Each row is a point on a landscape with many peaks, with its height.
From any point a climber steps to the highest of the 6 points nearest to it. It stops when none of these is higher. Distance is the straight distance between rows; heights are no part of it.
fon height 4.66: [125 148  58 103 159 146 156 115 121 121 106 115 124 154 127]
ditep height 6.04: [ 74 128 126 106  90 161  72  92 134 161  91 146 105  93 133]
visuf height 6.36: [ 83 126 111 103 104 183  75  89 140 160  85 157  97  98 132]
karo height 6.25: [ 69 138 153 113  87 155  60  90 123 171 111 133 120  92 133]
Sut height 6.83: [ 93 130  98 114 122 165  97  96 123 160  96 137 104 115 121]
sede height 4.88: [ 90 149 168 172  86 138 161 140 119 164 192  73 145 143 129]
dizir height 6.91: [ 87 138 171 164 101 153 117 123 104 174 177  85 136 136 123]
tude height 4.70: [241 109 119 120 177 130 112 147 127  75 161 165 162 168 147]
gilo height 5.64: [166  91 174 131 125  74  92 154 147  98 105 170 120  96 121]
tas height 6.46: [ 81 137 175 118  89  85 116 115 133 151 110 103 132 101 130]
Lat height 4.51: [110 158  69 125 137 144 189 114 116 139 136  88 145 165 134]
Solub height 5.31: [203 109 140 125 148  87 163 167 150  65 147 150 155 128 143]
Zutif height 6.18: [169 103 162 128 129  67 141 158 148  87 110 147 131 106 133]
risal height 6.89: [ 93 135 183 190 121 172 135 166 103 156 215  82 114 138 123]
Nez height 3.62: [110 139 119 115 118  91 162 122 140 134 108 102 137 122 126]
nitus height 1.38: [117 174  87 117 108 120 222 131 132 120 149  96 167 142 145]
Sot height 7.34: [ 85 135 168 178 112 188  99 131  99 176 188  99 114 135 122]
Suli height 0.37: [149 175  38  85 186 145 193 153 130  75 129 103 146 155 143]
Bezo height 7.65: [110 117 172 114 110  68 123 140 149 116  99 129 121  89 123]
kalas height 7.16: [ 80 139 128 131 110 158  99  94 116 180 126 117 123 131 124]
Susob height 7.40: [ 79 133 142 155 104 188  91 104 103 187 159 114 117 134 122]
fiset height 5.53: [221  87 163 147 139  99 101 141 135  88 141 181 152 136 135]
Nivuz height 6.27: [ 92 148 119 140 107 137 148 110 116 169 140  90 136 148 123]
nomip height 3.91: [103 144 110 116 118 104 172 122 130 131 115 101 138 129 133]
vero height 8.73: [105 154 131 121  96  87 190 127 145 129 129  97 157 123 137]
dipug height 5.65: [109 116 114 101 134 136  84 117 143 132  81 167  93 105 117]
mumen height 6.99: [ 69 140 150 136 100 140  98 102 117 177 130 109 126 118 126]
Tufo height 5.79: [102 151  91 132 125 134 164 111 116 151 124  91 133 152 123]
Fiko height 5.63: [152 123  79 105 173 125 131 138 128  91  90 155 107 134 116]
vafu height 8.49: [130 101 150 111 120 108  74 129 148 120  81 172  94  83 119]
Dul height 4.78: [200 108 112 116 179 115 142 153 135  68 131 154 136 150 135]
koma height 7.72: [ 70 137 172 114  88 103  80 101 135 163 108 121 127  93 129]
taden height 7.07: [101 137  80 133 128 175 126  95 108 171 119 113 117 152 120]
Dopo height 6.13: [113 126 104 104 139 123 117 118 133 128  82 142 110 116 115]
veba height 6.07: [112 159  60 136 144 170 161 107 105 154 137  90 135 179 125]
vigeg height 7.37: [ 98 131 127 182 131 204 126 129  96 175 184 102 105 156 119]
bezi height 6.61: [ 82 148 197 170  93 147 106 129 108 171 185  86 137 122 129]
vuba height 6.85: [ 92 143 100 136 129 159 134  98 112 166 122 107 123 152 120]
panub height 6.08: [169 107  98 109 177 122 116 143 135  87 102 165 106 128 125]
kazi height 4.93: [247 104 141 127 153 116  98 121 124  98 155 166 181 168 150]
kub height 2.26: [163 136 125 104 136  81 204 166 156  64 131 135 153 114 142]
nukan height 6.23: [109 115 138 110 119  96 109 122 141 128  79 146 103  96 123]
zogof height 2.78: [127 150  71 103 156 116 183 133 130 101 117 107 135 144 131]
tumig height 4.55: [217  90 125 133 156 133  77 131 124  96 125 196 127 136 127]
rolis height 5.95: [191  97 182 139 120  61 121 159 148  83 128 160 138 110 129]
sak height 5.62: [ 81 146 141 143  90 126 142 110 127 165 142  87 141 132 124]
Belo height 7.17: [ 88 140 124 159 112 175 129 110 107 177 155  96 121 151 115]
nar height 3.43: [189 126 115 103 162 101 180 166 144  53 140 141 150 133 138]
nom height 5.13: [125 132 138 111 124  72 166 143 145 106 104 124 136 110 125]
muzit height 4.81: [137 134 102 105 155 106 153 134 135 100  97 128 128 133 123]
dozig height 5.61: [208  97 152 130 147  97 128 157 139  75 140 168 141 129 135]
disar height 7.50: [160 102 130 123 155  96 132 151 142  87  99 158 114 122 121]
semok height 7.48: [ 86 128 125 160 120 218  91 108  99 184 165 119 109 139 122]
fesem height 5.84: [210  99 168 139 133  73 144 160 151  73 140 157 154 121 142]
dadit height 3.35: [101 153 123 160  91 145 189 132 117 156 184  75 152 152 126]
vem height 2.01: [121 102 133  97 116 147  60 117 154 118  79 190  83  71 129]
Roda height 3.32: [202 132  87 100 203 133 148 164 125  53 141 145 134 151 136]
Kudo height 5.23: [214  95 133 130 162 113 111 150 128  82 135 171 134 142 130]
mapas height 7.18: [ 82 139 134 145 109 159 119 102 111 182 149 102 123 137 125]
vidi height 7.33: [101 138  98 162 131 200 128 110  99 180 154 100 117 161 120]
mul height 6.26: [101 116 174 111 110  80  84 132 147 132  81 145 114  75 123]
kugef height 5.94: [141  93 158 126 127  86  94 144 145 107  93 165 106  93 119]

Two climbers start at each pair of points below. Name the first point that both come to, or write never.
Suli / dozig: disar
Roda / fiset: disar
mapas / Sut: Susob
kalas / Tufo: semok
risal / vuba: semok

Call two points neighbours if one is among the 6 nearest of the other. Go from one point of each pair to the other, from neighbour to neighbour, staying as high as possible. Name the lowest point that can't be avoided.
vero / koma: Tufo
semok / Bezo: tas
koma / vafu: mul
disar / vafu: Zutif
